Each row is a point on a landscape with many peaks, with its height.
From any point a climber takes the steepest step (rise divided by distance) to one of its 2 nearest points. It stops when none of these is higher. Distance is the straight distance between rows; heights are no part of it.
Lol: [ -5  -7 -14  20  14 -28  -7   9 -14  10   4 -17  -1  21  40   0  25  22
 -12   5  -2 -37 -26   1 -19  -8 -17  -7   9  16]  (h 499)
Seko: [  0  16 -12 -32 -16   1  -8  -3 -21  -9   1  -3 -26  -2  13   4  15 -13
  11 -11   5  12   8   4  13 -26 -24 -12  15  -8]  (h 535)
Kepiv: [-18  11  -3 -13  16 -17  15  18 -24  -1  27   3   8  22 -10 -25  14  -3
 -17  17  17   6   8 -22   0  40   2   4 -33   5]  (h 12)
zelu: [ -7  -5  -4  19 -25  -4  -9 -15  33 -32 -15  15  12  -2  23  -6 -11 -14
 -21  -3 -17 -23  28  20  18  -7  12 -17  17 -25]  (h 342)
defop: [ -9 -10 -15  25   5  -5  -2  16   0   1  -4 -34  -2  25  21 -13   4   4
 -31   7   9 -18 -19  21 -14   3  -9  -6  24  -1]  (h 524)
fug: [ -9   8  15  -1   5 -50  14  -9 -29 -39   7   9   9  -2   8  -1  -5  -3
  16  16 -20   2 -33  -7  10  -9  -9 -12 -21 -14]  (h 278)
sekov: [ 12   9 -13  -7 -20   9 -28  -4  11 -10   2   2 -29   7   5   1  18 -22
  -7 -13 -18  -7  13  26   6 -13 -38 -19  13  -1]  (h 577)
Nef: [  1  37  15 -16 -12  -6  20 -16 -10 -17  -1   0  19 -33   7  27   4   6
  31  14  17  -4 -18 -14  -5 -19  -7  13   3  -4]  (h 602)
kir: [-48  -7  -8  21  -7  -7   6 -11 -32  -4  20   0  -8   5   6 -16  -1 -12
   4  -5  31 -12  17 -15  -3 -11   1   9  16  -6]  (h 395)
geto: [  9  -4   7   5  34   6  13   7   1  -6  -9 -19  23  16  11 -13 -19   9
   8   0  31  31  -9   6  17  10   3  29  18  -1]  (h 578)
Fuza: [ -4  15 -28  15  16  -9   8  -3 -20  -1  26   1  -8  -3  -6  -4 -15  -6
  14  13 -10  10 -16 -24   7  -9  -3 -20 -11  -4]  (h 331)
Nuti: [-29  -1  -4   8  -3   2  23 -18 -25   1   1   7 -11  -5  17  18  -7   8
 -16 -15  21  -5  -5  -6   0  -4  25  10   4  -8]  (h 431)
fonu: [  7 -23 -15 -18 -22   1 -13  42  -5  30 -26 -28  17  23   7 -33  -1  -8
  27 -14  20 -10 -13   9   5  -3   3  10  19  24]  (h 471)
dif: [-38 -25  -2  25  -6  11 -14  25  21  16  -4 -29 -19  -4 -12 -19 -11 -32
  23 -27 -17   0  23  16 -20   5 -16   0   0  16]  (h 381)
nam: [ 10  10   3  -3   9  18 -11   3  23  16 -31  10   2  -9 -14  -8   3  22
  13  -3 -10  17 -15  -5   9   3 -10  10  11  -7]  (h 703)
tonas: [ 10 -18 -42   3   5   8  16  22  -8  24   9   5  -1   4 -19 -11 -12 -10
  27   4 -13   9 -19  -7  10  10  -5 -25   7  -9]  (h 301)
teso: [  9  14  13 -18   8  -5   0 -24 -36  -6  -7  25   3 -22  18  15  23  15
  -7  10  22  -2 -11 -26  14 -19  23  16  -8  11]  (h 485)
roz: [ -6  29   1  -6   3  14 -14 -16 -11 -13  35   8  12   8   2  -6  -8  -5
   1   2  26  15   7 -36  24 -16   4  29 -11   1]  (h 472)
sizu: [  3 -24   5  -4 -29  13   2  36  14  37 -26 -38 -17  -5 -23  -5   2 -14
  35 -27  -1  -3  30  29 -22  14  10  16  31  13]  (h 367)
gof: [  7  15 -32  27  -7  26 -16   5   4   3   7 -10 -16  22   0  -6   4 -17
 -46 -11  10   5  -1  17  10 -23  -9 -21   8  21]  (h 575)
Mufog: [ 22 -10  14  -4  23 -63   6 -19 -14 -37  31   7  24   5  16 -15   4  -1
 -31  31  11 -12   5  11   4  -3   5  -3 -20  -5]  (h 218)
tuvog: [  3 -15 -37  11 -25  -2   5   7  27  49 -17 -17   7   5 -23  -9  22 -20
  47 -30   6  13  37   6   9 -29 -21  -6  49   7]  (h 379)
pipuv: [ -3  24 -36  -3  -4  25 -21  -6   8   0 -16 -13 -18  -9   8  -4   2   5
 -28   1  -2  13  -5  11  -6 -19  -3 -18   1  -5]  (h 609)
vifu: [  2  -7 -18   2 -10  26 -10  -1  17  42 -27 -17   1  12  -8 -17 -11  16
  18  -4 -19  23  -2  16   4  22 -13   8  27  -6]  (h 655)
vemi: [ 16  21  24  31 -23 -14   9  18  -4 -39 -11  36  13 -31   0  15   6 -22
   3  12  -3 -27  -1  10   0  -3  12  -9   4  -3]  (h 645)
mubub: [-13 -16   9  19 -27 -21 -16  -4  -2 -28 -18  32  18 -18 -14 -24   3 -21
 -11  22  -5 -20 -31   3  -1  19  -2  -6  -2  -3]  (h 794)
nuto: [-32 -28 -18   2  -1  17 -24  28  10  40  -5 -40 -14  -8  12  -1 -14  -2
  20 -15 -14 -15  23  31 -23  20 -18   5   0  13]  (h 341)
rimut: [-21  14  -2  47 -27   4  25  -9  11   3  -7  17  10 -27  -3   0  -1  -4
  10  -2  -7 -24   2  -7 -17   7  -1  13  22 -10]  (h 349)
rom: [  9 -22   6   3 -12  -2  -6 -19  17 -23  16  10   5  14 -19  -9 -15  -2
 -42  23  -7   0  -4 -13 -11   1  20 -17  -6  -7]  (h 240)
Per: [ -9   8  16 -20   9 -15  34 -31   5  -5   1   8  15 -11   3  13 -16  26
  37  12  11  -1 -29 -39   8  -1   7  12 -32 -30]  (h 484)
gibo: [  6   5  -2   8  10 -27 -45   9  15 -33   4  11 -16  44   5 -20  17 -11
 -24  11 -12  -2  11   7 -20  -2 -44 -23  10  10]  (h 21)
fipud: [ 31  10 -16  24 -10 -21  14  20  -5 -20 -17  39   1 -11   9   7  -5 -15
  16   8  -6 -17 -36   8  16   6  10 -12   4  -7]  (h 596)
Pama: [-19  13  -4   1  20   4  -8  -3 -18  -3  31   2   3   3   8  -7  -2  -2
 -15   0  19   5  16  -1   8   6   2  -3 -19  25]  (h 437)
Rig: [-11 -11  -2   7  -1 -10 -20  33  19 -11 -24  -5 -11 -18  -5  -4  -5 -13
   0 -20 -35 -13   0  38 -11   8   5 -29   8  -5]  (h 507)
Zan: [ 14  15  18 -30   3  11  10 -21 -11  -1  35  -8  12   2   4  22  -9  13
  28  26   4   6   5 -59   5  -7  12  36   2 -18]  (h 399)
Fafib: [ -2  -2  26 -21  -2  25 -13 -27  26   7   0  16  -3  -6 -14  18  -6  17
  27 -20  -3  15  -1 -24 -19 -22  28 -17  -3  -1]  (h 436)
Bude: [ -1   3  23 -39  27  10  -2 -11   0 -15 -13  -3  -2  12   1  14   4  18
  -5 -11   0  15   6   3  -7  -2  18 -17 -50   7]  (h 333)
Kalid: [ 13   5 -12  20  -8  36  10 -14   0  16   5  -4   1  14   4  -7 -32   0
   9  -7 -28  23   3  17  17   9 -16   9  29  -8]  (h 611)
zuku: [-20 -19 -30  28 -17  -3   8  19   1  28 -10 -29 -14  -7  -6  -8  -4  -4
  41 -26   5 -13  12   8 -13  -9   6   4  47  -4]  (h 334)
Gid: [  8  13 -18  19  13 -15  -6   9 -11 -19   9  19  -7   4   2  15  12  10
 -48   6 -22  -9  13 -14  -4   6   7   0 -14  -7]  (h 372)
fikud: [ 13  -2  11  -5  15 -41 -14  -4   5 -39  48  19  26   4  -7 -25   5 -15
 -25  41  30  -8  20 -19  11   2   3 -13 -21   2]  (h 195)
Vegar: [ 18  20  12 -49  16  -3  32 -21 -16   1  12 -16  10  14  -2   9   6  32
  37  31  23  24 -18 -38   7   1  17  24  11 -14]  (h 427)
Tul: [ -5  15  -6  15  13  -2   4   3   7 -16  16  18   3 -19  -4  17  -7 -10
 -20   8   5  -6  23  -6  18  -2 -16   1  -7  -3]  (h 400)
Mame: [ 16  -5   8   7   0  -9 -18   6   3 -27   7  31 -16  17   4  -6   7   0
 -10  19 -20  -7  -2 -14  -1   6 -29  -9  25 -12]  (h 5)
veke: [  3  -3   3 -37  -4  37  15  -8  -1   1  37 -10 -32  20 -19  10  -2 -17
   7   4   3  35  28 -15   3  -3 -32  11  22  -9]  (h 560)
Sed: [ 31   8 -17  21  -2  24  -1   8 -15  23   1   8 -20  23 -11  11  -4  -5
   0 -23 -31  19  -3  20  23  -8 -25   8  30  18]  (h 573)
dumaf: [  8   0  -2  -5  13 -26  -6 -17  -3 -21 -14  18  24  -7  40  -1  11  19
 -43  39   7 -30 -21  15 -16  10   3  -1   7 -13]  (h 622)
dofop: [-28   4 -19  49 -19   2  23   0   3 -15  11   9   1   1 -12 -11  -5 -29
  -3 -17  10 -24  22  -5   7  -8   3   6  21  -3]  (h 371)
pefig: [  8 -10  -5  22 -32  30   6 -12 -10  16   6  29 -14 -20  -4  -9  12 -15
 -38  -5  -3 -20   3  -3  -1   4  17   9  33  17]  (h 296)
Posi: [ 21   0  -9  17  25 -25 -17  15   7 -24  14  -8 -22  12  -9  18  -8  -5
 -25  11 -24   9   7  22 -18  -9 -16 -33 -16  -3]  (h 69)
Bon: [  9   0  12   9 -36  26   2 -23  16  -7  24  18  -7 -10 -12  -3 -12  -5
 -37  21  -4 -26   3 -15 -15  10   8   1  13  -8]  (h 269)
fod: [ -7  12  31 -21  10  -3  -6   0 -32  12 -13  -7 -26  11  23   5  18  16
  -1 -24  17  13 -24  -2   4   7  -5   5 -12  26]  (h 411)
tuni: [ 16  20 -18  19 -23  18 -18  -6   6 -11  -9   2 -55 -11  -5  16   0 -12
   4 -27 -26 -11  12  18  -6 -19 -15 -11  36  -4]  (h 614)
gida: [  4 -15 -10  39 -11   0  18  19  22  18   3 -10  -4  18 -24 -14  26 -19
  47 -28  11  -1  20  -3   2 -23 -32  17  51   5]  (h 365)
viguv: [  7  -2   1  -4 -24  17   8   9   2  46 -17  -9 -17 -26  -9  10  -1  -8
  37 -14   5   2  38  19 -33  27   5   7  54   6]  (h 337)
loso: [-18   4 -17  -5   9  -7 -34   5   5  -1 -21  20   4  -1  -4 -16  -7  -4
  -9   4  11 -15  -4  24  11   6   2 -23 -21  -1]  (h 280)
remin: [ -5  -9 -14  16   5 -11   7 -12 -23   2 -11  -3  13  26  32 -24   7  19
  -4  -2   4   9 -35  -8   8   2   4  20  18  -2]  (h 504)
Sanap: [ 12  19   8 -29 -38  33  -1 -16  20 -14  24 -18   0 -33 -14  21 -17 -16
  -5   9  -5  -5   5 -25  13 -21 -14  18 -10 -22]  (h 638)
Teg: [ 17  -3   6 -16  -4 -12   1 -24   5 -19  12  22 -10   7  23   4   6  27
 -23   9 -25   8  -6 -36  12 -12   1  15  -6 -19]  (h 178)
Rir: [ 34  19  31 -31   2  -4  -6  -3   2 -26  24   3  25  12  12  17   0  20
 -17  29   5  -7   1 -47  17   9  -1  39 -49  -7]  (h 508)
Vut: [ -8  -7 -23   3   8 -12  32  10 -14  10 -29  -2 -10  -9 -11  19   0  16
   9 -14 -12  14 -17 -10  11   6   2  12 -17 -27]  (h 406)
Tos: [-10  -1  12 -18 -19  20  11 -16  10 -18  27   4  -1 -22 -20  -9 -23 -23
   5  18  -8  -3  13  -9  12 -13 -21 -12   3 -12]  (h 700)
tavuz: [-14   2  28  -5   0  16 -25 -29  -8 -19   7  -6   2 -25 -15  10 -24 -10
 -39  -1   1  -7  -9  11   1  -4  19 -11 -27  11]  (h 426)
Rako: [ -1  12  -7   4 -23  16  22 -10 -39  13  25  -3 -16  -6 -14  14   9 -18
   0  -8  -7   6  10 -17  10 -11  -9  12  10  12]  (h 516)
Vir: [  1   6  27 -13  27 -11  -9  10 -11  -5 -28  -5  -4  11  12   3  10  11
  -1 -15  12  13  -1  27   7  10   1   1 -44  31]  (h 366)
Lav: [ -4  14 -16 -16   4  11  11 -24   2  -1  28 -13   2  -7   4  10 -14  14
  19  19  -1   2 -14 -37 -13  -9   0  -5   3 -18]  (h 364)
tuset: [  4  17  -1   6 -46 -14   2  -6 -20  11  -2  12 -14 -39  -9   3   9 -23
 -11  -9 -16 -28 -13  26   1  -4 -15 -26   0   9]  (h 536)
Betaf: [ 20   3  23  12  17   6  -4   8   9 -31 -19  18  12   4 -13  22 -11  10
  -1  -4  26  -5 -15  15   1 -13  39   0 -17   7]  (h 95)
ver: [-15   1  12  -9  24  -1  21  13 -14 -20  15   3   9  15 -11  -5   7  15
   1  19  -7  13  -7 -30 -15   8  26  -1 -20  13]  (h 34)
vunid: [ -3   4  27  14   3  12   9  14   0 -26 -10   8  -1  10 -23   6  -7  -2
   4   6  -3   1 -29  -5 -16   2  21 -13  -3  15]  (h 66)
mamo: [ 16  -3 -10  36 -10   2  20  17  10  24 -17 -20 -15 -23 -11  -9   2  -1
   4 -31 -25   0 -17   7   7  -5  -6  22  42  -9]  (h 711)
Tupe: [-15  24  24 -18  16   1  23 -29 -20   4   3 -15   5 -12   0  15 -10  24
  27  -4  18   6 -34  -1  -2  -3  -5  16 -22   1]  (h 541)
vipi: [ 16   3  20  -6  21  -9  12  14  15 -35   1  -6 -16   5 -19  22 -13   1
 -27  17   5  18  -5  31  -3  -3 -16 -16 -41 -13]  (h 99)
refa: [ 20   9  -2  -2 -12  36  22 -21  27  35  33   5   2  28 -25  -8  -7 -19
  19   5   9  23  27   1   4  -6 -32   5   5  16]  (h 409)
Ludo: [ -6  -9  -8 -11 -14  32  21  -4 -23  12  20  12 -37   9 -28   7  -1 -23
   0 -10  -1  20  41 -21  15   5   2  19  28  -6]  (h 529)
kisu: [ 11  13   0   8   2  26  17 -19   5  57  18   3  13  13  -9   3  -7   3
  16  -8  -3  31   4   9  11  -4 -14  -6 -12  22]  (h 429)
lonad: [ 12   5  20 -26  27 -12  -5 -11  18 -30  30 -10  -7  -5 -18  21  -6  -7
 -17  30 -11  -3 -12 -11 -10 -11 -17 -14 -54 -14]  (h 134)
keb: [ 17 -20   9  -1   7  -5   8  -7  -9 -17  -5  31 -12   7  17  12   1  28
  11  12 -25  11 -12 -30  -8  11  19  21  15 -19]  (h 152)
vol: [-11 -44 -13  -1  15 -14 -16  27  15  21  21 -35   4  45  31 -36 -15 -21
  -8  -5  19  -1  17  38   2  13 -15   0 -26  33]  (h 554)
vivov: [ 21   1  -4   9  -8  12  12  -9  22  21 -16 -12  10 -22 -22  -2   8  17
  11  -8 -23  24  -5 -18   7   0   0  19  43 -28]  (h 746)
fana: [ -9  -3 -36  25  -5   8   7  -6  13   7 -18  -4 -24  -5 -25  -9  12 -11
  44 -22   0  -2  20 -16  -5 -23  -8  16  60 -15]  (h 352)
penaf: [ 18  10  13  -9 -17  27  -6 -23   7   8  37  -1  22  -8  -4  23 -14  -2
  -8  -1   5  -7   6 -38   8 -32  32  10 -22  -4]  (h 442)
dov: [-30   3 -28  26  -9  12  13  -8  -1  10   3 -17   1 -17   7   2 -12   0
  18  -8  -7 -13   7   2 -24   3 -18  -2  40 -19]  (h 320)
garaf: [  8 -16  -4 -18   5   9  -5  18  -1  38 -28 -52  23  20   5 -11  11  16
  26 -22  28  28  -8  25  -2 -14   4   4  14  29]  (h 443)
kib: [-10 -21  -8   5  18  -1   5  -1  19 -24  18  -5  -8  36  -7   0 -16  -6
 -32   4   1  15  16   3 -10  -2  39 -30 -23 -10]  (h 209)
zefom: [ 15  -1  -4  -7  -9 -11  41 -26   2  12 -12   4   3 -26  -9  31 -13  19
  32   5  -6   6 -15 -11   7   6  18  12  -6 -31]  (h 440)
dek: [-17  -2 -17   9  -6 -24  -3 -21 -20  -4 -19  19  13 -28  32 -10  26   0
 -33  18  14 -38  -8  13  -8  13   6   2   0   8]  (h 579)
Bazif: [ 26   5  15  -7 -14  18   8 -25   7   2  22  17 -11  -6  17  36  12  17
 -11 -12 -23   3   3 -19  10 -18  -9  20   8 -15]  (h 198)
Veri: [-18  -2 -13  10   2   5  -5  22 -19  50 -22 -31 -15   9 -11  19 -10   6
  46  -9  -2  25   9   7 -34  28  -4  19  36   0]  (h 279)
zazo: [-29  -4   2 -24  21 -40  -4 -11 -20 -18 -21   0  21  -4  25  -2  18   9
  -3  11   1 -24  -2  10 -11  24  15 -14 -37   3]  (h 476)
Luf: [  1  -5  19 -30  17   6 -21  -9  17   0  -3   4  -4  -8  -5 -10  20  17
   0  -3 -12  12  -6 -27  -5 -14  21 -19 -13  13]  (h 385)
bas: [ 23  23  17 -28  16   6   2   5   7 -15  -5  14  19  10  -4  -1   4  23
  -2  18  12  19 -20 -40  15  10   2  27 -28  -3]  (h 483)
gesoz: [ 14  21   0 -27 -24  22 -19 -16 -19  -9  15   4  -2  -7 -10  11   6  -4
  20  -2  11  16  14 -24  32 -37  -3  10  -1  -1]  (h 498)
Gugi: [ 11   1  21 -38  -5   1   5 -24   4  11  -4   2  11  -9  -2  16  -1  20
  62  -8   5  24 -10 -21   7 -25  24  -2  14  -9]  (h 497)
dutu: [ 17  20  17 -18  -6  43   0 -10  21  -6  33 -21 -13 -10 -15  13   1 -18
 -14  15  -7  33  27  -6   6 -13 -25  14  -3 -13]  (h 597)
bibus: [  2  12  -8  23   5  20  19  13  15  37  -4 -13 -10  -2 -10  27   4  14
   1 -19   0  24   2  -2 -14  -9  14   4   8   9]  (h 235)
kuzim: [ -9 -22  11  -1  35 -20  28   8  -3 -12  -5 -16 -14  -3  -1  12  -7  10
  -6  -7  -6   5 -17   4   6  12  -8   7 -23 -23]  (h 369)
Zib: [ 12   3   3 -13 -11  33 -21 -28  20  -5  38   6  -3  32  15   9 -27  -1
  -7  -1   8   9  25 -14   8 -25  23  -5 -11  -2]  (h 410)
raf: [-16  -5   7  -3 -14 -17  20   6 -26   9  -5 -10 -14 -32   9  19  18 -18
   0 -16 -14 -16 -15  16   2 -13  -4 -14 -10   3]  (h 593)
tuf: [ -1 -37 -21   8  -5   5 -12  39  29  28   6 -30   6  21   7 -30 -16 -32
 -13   0  11 -23  19  46  12   1 -30 -19 -20  25]  (h 588)
beli: [ -1 -10 -11  17   0  12 -14  12 -10   6  -6  -8 -19  20  16 -22  28  -5
 -29 -20   0  -5  14  10   6  -9 -11  -1  28  16]  (h 551)
debid: [ 19  -1  25  -4  36 -33 -33   1   6 -36  -1   7  -5  28  10   3   4  13
 -27   7 -21   7   3  17 -19  -2 -16 -26 -12  -7]  (h 44)
Mos: [  8  -8  10 -10  13   3   9 -11  16  32  28   3  10  31   6  -9 -13   2
   4   0 -13  35   4  17   3  10  -9 -23 -33  15]  (h 460)
nuzo: [-11   6   7   0 -31  28 -14 -24  21 -31   8  12   2   9  13  13 -22  -6
 -20 -12   8  -3  25  -1  15  -8  13   6   9 -18]  (h 374)
kebo: [  9 -18  -2 -16  20  -4 -10  -8   8  -4 -16  34  10 -22 -13  -4  -8  11
  -9  14  10 -14   2   2  16  20  30 -19 -27  -3]  (h 241)
kar: [-31 -13   4  18  15   7 -27  24  15  -5 -18 -17  -9   0 -15 -12 -17 -24
  -2 -11 -18   6   6  32 -28   7   2 -35 -18  19]  (h 439)
Sol: [ -8  10   2   0 -10   3  -1 -11 -17 -24  -2  -2  -4 -23   2  12   0  -9
 -33  10   7 -19   2   3 -14 -11  31 -10  -9  -4]  (h 478)
kekuv: [ -5 -21   5  -2  34   0   7   9  -1  18  -6  -7  18  29  18 -25   5  25
   3 -11  10   7 -17   6   2  16  12   9  11  15]  (h 534)
Vik: [  5 -19  18  17  21  -8  -3  31  12 -10 -16  15  12  21  16  11  -3   6
  -3 -29  16  -9   5  30  -1  -8  26 -10 -10  17]  (h 126)
pipav: [-27 -13   4 -11  -5 -13  -4  -7   5  -5   7   1  -7 -15   2 -28   1 -20
  -7   0 -10  -9   3  -2   7  10 -23  -8   9 -15]  (h 785)
nim: [-18  -3   9  20  -9 -25 -15  -3  -9 -13 -11  20  37  -2   5 -42 -10   2
  -6  16   8 -12 -25   0  30  17  -8  12   8   0]  (h 738)
ledim: [  5 -18  11 -11  30 -11   7  17   5 -26   4   4  21  28  13 -13 -11   8
 -15   7   7   0   4  20   8  13  26 -26 -21   6]  (h 167)
tasu: [ 12  -1  27 -23  15 -19 -17  -4  17 -42  43  11   0   0 -10  -8 -17 -11
  -5  35  19  -7   3 -26   5   5  -9  -6 -42 -15]  (h 166)
zovuf: [ -9  10  19  -4 -15 -16  -5 -20 -28  -7   4  15  10 -24  12  -4   4   0
 -18  19   5 -19 -25  -5   6 -12   5  -6  -1  14]  (h 527)
zuf: [-22   1 -19   2  13  11   1   2  -2  24 -11 -19 -29  10 -15  21   2  14
  29 -19   1  40  12  -8 -29   7   8  14  15 -18]  (h 257)
Zis: [  2  15 -21   6  15  16  -1  -9   1  20  15  11 -11   9  11  15  15  16
 -10 -14 -13   7  11 -14  -9 -15 -13  13  13  -3]  (h 217)
Fige: [-24 -15 -27  -5  -3  12  -1  27   9  54 -28 -45 -15  10   6  12 -19  18
  42 -11   1 -12  18  19 -44  37 -26  15  17  -9]  (h 306)
Rebe: [-14  -3  -9   5  -9 -11  -6  -1  30  -3 -36  18  18   6  19  -3 -11   3
  -9 -12   0   0   6  18   9   9   0  -7   3 -23]  (h 314)
pofar: [ -5   4  -2  -6 -20 -10  12 -22   1  11  -9  13  21 -28   3   5  15   7
  45  -4   3   8 -13 -12  10 -28   2   2  19  -5]  (h 547)
Mak: [ -5  -6   3  -7  25 -14   0  16   5  21  33 -13  -5  40  19 -25 -13 -18
   8   4  12  17   8  30  -3  22 -22 -21 -28  33]  (h 509)
Fonob: [ -1 -26  -5   4  22 -22 -16  57  16  -8 -36 -19   8 -19   7   8  13   1
  -1 -17 -13 -33  14  35 -12   2  11 -13 -20   6]  (h 574)
leni: [ 20  20 -10  31 -19  34   1   7 -17   0  12  18 -19   2 -19  15   3  -6
 -13 -11 -29  12  14  -6   4  -5   1   1  10  19]  (h 545)
Vobod: [ -3 -36   6 -18   3  18  -4  24  10  60 -32 -47   7 -15 -25   6  15   3
  32 -16  -5  28  29  20 -25  15  11  13  16  10]  (h 396)
kup: [ -9  -6   4  12  -8  -3  18  22 -14  16 -26 -31 -26 -26  -1  18   4   2
  24 -23 -26  -7 -23  13  -9  -4  -3   9  14  -2]  (h 660)
Gevev: [-14  -6   1  -1 -10  -9  12  33  -7  21 -21 -10  23  13  -1 -20  -2  -2
  26   1  28  -4 -34  19   3  10  -7  -3   4  19]  (h 505)
tolu: [-14  -1  29   7 -35  -5   2   2   5 -31 -16  19  11 -25 -19 -17 -16 -33
   0  -2  -7 -17   0  11  -2   1   8 -19  11   0]  (h 716)
seta: [-10  -7   4   1  26 -46   9  21 -27 -16   2  -7  -1   9  -6 -12   3   3
  13   4  -5   3 -24  -1  15  19  -9 -11 -28   6]  (h 325)
zitub: [ -5 -25 -23  -5  14  -4 -10  58  20  12  -8 -13   0   2   4 -12   8 -14
   5  -9   5 -10  25  38   1   3  -7 -17 -18  19]  (h 634)
ruref: [ 12   4  14   2  22  20  13  12   9 -20 -21   7  24  -3  -7   7 -24  24
  27  13   3  17  -6   2  14  14   8  24   0  -9]  (h 635)
nadok: [  1  12 -29  19   5   7   0  14  -8  12 -17   4   5  17  15 -13  18   5
 -14 -13  26   2 -14 -10  15 -13  10   5  21   6]  (h 528)
ridi: [ -5  23   0 -23   5  -3 -10  -6 -43  20 -22   3  -8 -26  17  12  29  16
  14 -11  30   4 -20   6   6  -3  10  13  -1  14]  (h 449)
Bivas: [ 26  -3  28   1  -5 -21  12 -23  15 -25   5  27  21  -4   8   8   3  19
 -47  44  -6 -26 -24  -2 -19  16   2   8  -8 -10]  (h 576)
rasit: [  8  39 -18   3 -23  19  -7  -9   3 -10 -16  -9 -24 -36   5  10 -10  -8
   4 -19 -18   5  -3   7   3 -17   8  -2  15 -20]  (h 657)
gavi: [  1   9  32 -23 -10  32 -14 -22  14 -16   7  -7  12 -20  -8  21 -23  -9
 -16   0  10 -19   8 -12  -1 -11  31   6 -51  -1]  (h 405)
pima: [  6 -11   5  -6   8 -76  12  -3 -25 -39   4  19   8   9  25 -17  15  -8
 -14  14 -12  -2 -10 -13  24  -1  -4  -2 -22 -22]  (h 245)
Miv: [  1 -10   2 -16  18   9  -3   7  -4  63 -36 -49   3  -4 -16  15  18  17
  17 -23  12  35  -3  13 -20  -2   8  14  -2  29]  (h 420)
Ris: [ 13   3   8 -16  22   6 -39  -9  -1 -22  12  36   6  -9 -14  17 -13   9
 -27  22   0 -12  -2 -20   6  15  26  -3 -36   5]  (h 203)
Relup: [ 20   5 -16  22  -9 -12 -23  -3  -1   7   1  29 -13 -13  -6   5  17   6
 -32  10 -17 -20   1   9 -20  14   8 -19  -5   7]  (h 347)
lisi: [-36 -24  -6   1  13 -47 -23  21 -12 -12 -22   6  14  -9  19  -2  13   0
  -9  10  -4 -43  19  17 -34  30   0  -8 -22  -6]  (h 416)
memid: [ -1  -5 -33   1 -10   5  18 -15  12  41  13 -11  13  24 -26 -17   5 -20
  39 -13   9  14  29  -3  21 -15 -33  -4  24   9]  (h 392)
bami: [  8   9  29 -37  20   2  17 -20  -2   0  -9   9  10   8 -13  -8  20  31
  25  11  29  26  -6 -53  -2  13  19  37 -17   0]  (h 455)
kag: [ 19   7  36   1 -10  -8  -4 -15  -4 -31  22  18  33   4   0  14  -2   4
 -42  37  -9 -16   3 -22  -1  16   5  26 -35 -11]  (h 537)
Marat: [ 17  -9 -15  -1  -8 -12  10  44  -2   5 -20  18   5   7   7 -13   7 -14
  13  19  11 -19 -38  23  10  25 -10 -14   8   2]  (h 549)
Fanul: [-23  -9   0  13   3   7 -13  -9  10  -7  -7   4  22  -4  -5 -52   9 -11
 -24   4   4 -16  -9   3  12   8 -23   4  23   4]  (h 727)
mirup: [  8   3  -7  44 -17  11  -7   4  -1  23 -13  11 -26 -21  -1   2   7   4
 -24 -21  -8 -28   8  15 -20  29  11   8  19   8]  (h 319)
tepa: [-24  18  -1 -17  -5 -32 -10  -4 -23   8  -1   2  34   1  38 -21  21  11
 -31   9   9 -29   9  11  -6  12   3  -9 -21  16]  (h 533)

Call two points neighbours if one is among the 2 nearest of the other. Go from one point of each pair to the other, from neighbour to neighbour, staying as high as possible. Name the lowest point that can't be avoided.
pipav, mubub: Fanul
pipav, rasit: remin
zitub, Nef: dov
Nef, penaf: Bude
vivov, mubub: Rako
penaf, zovuf: gavi
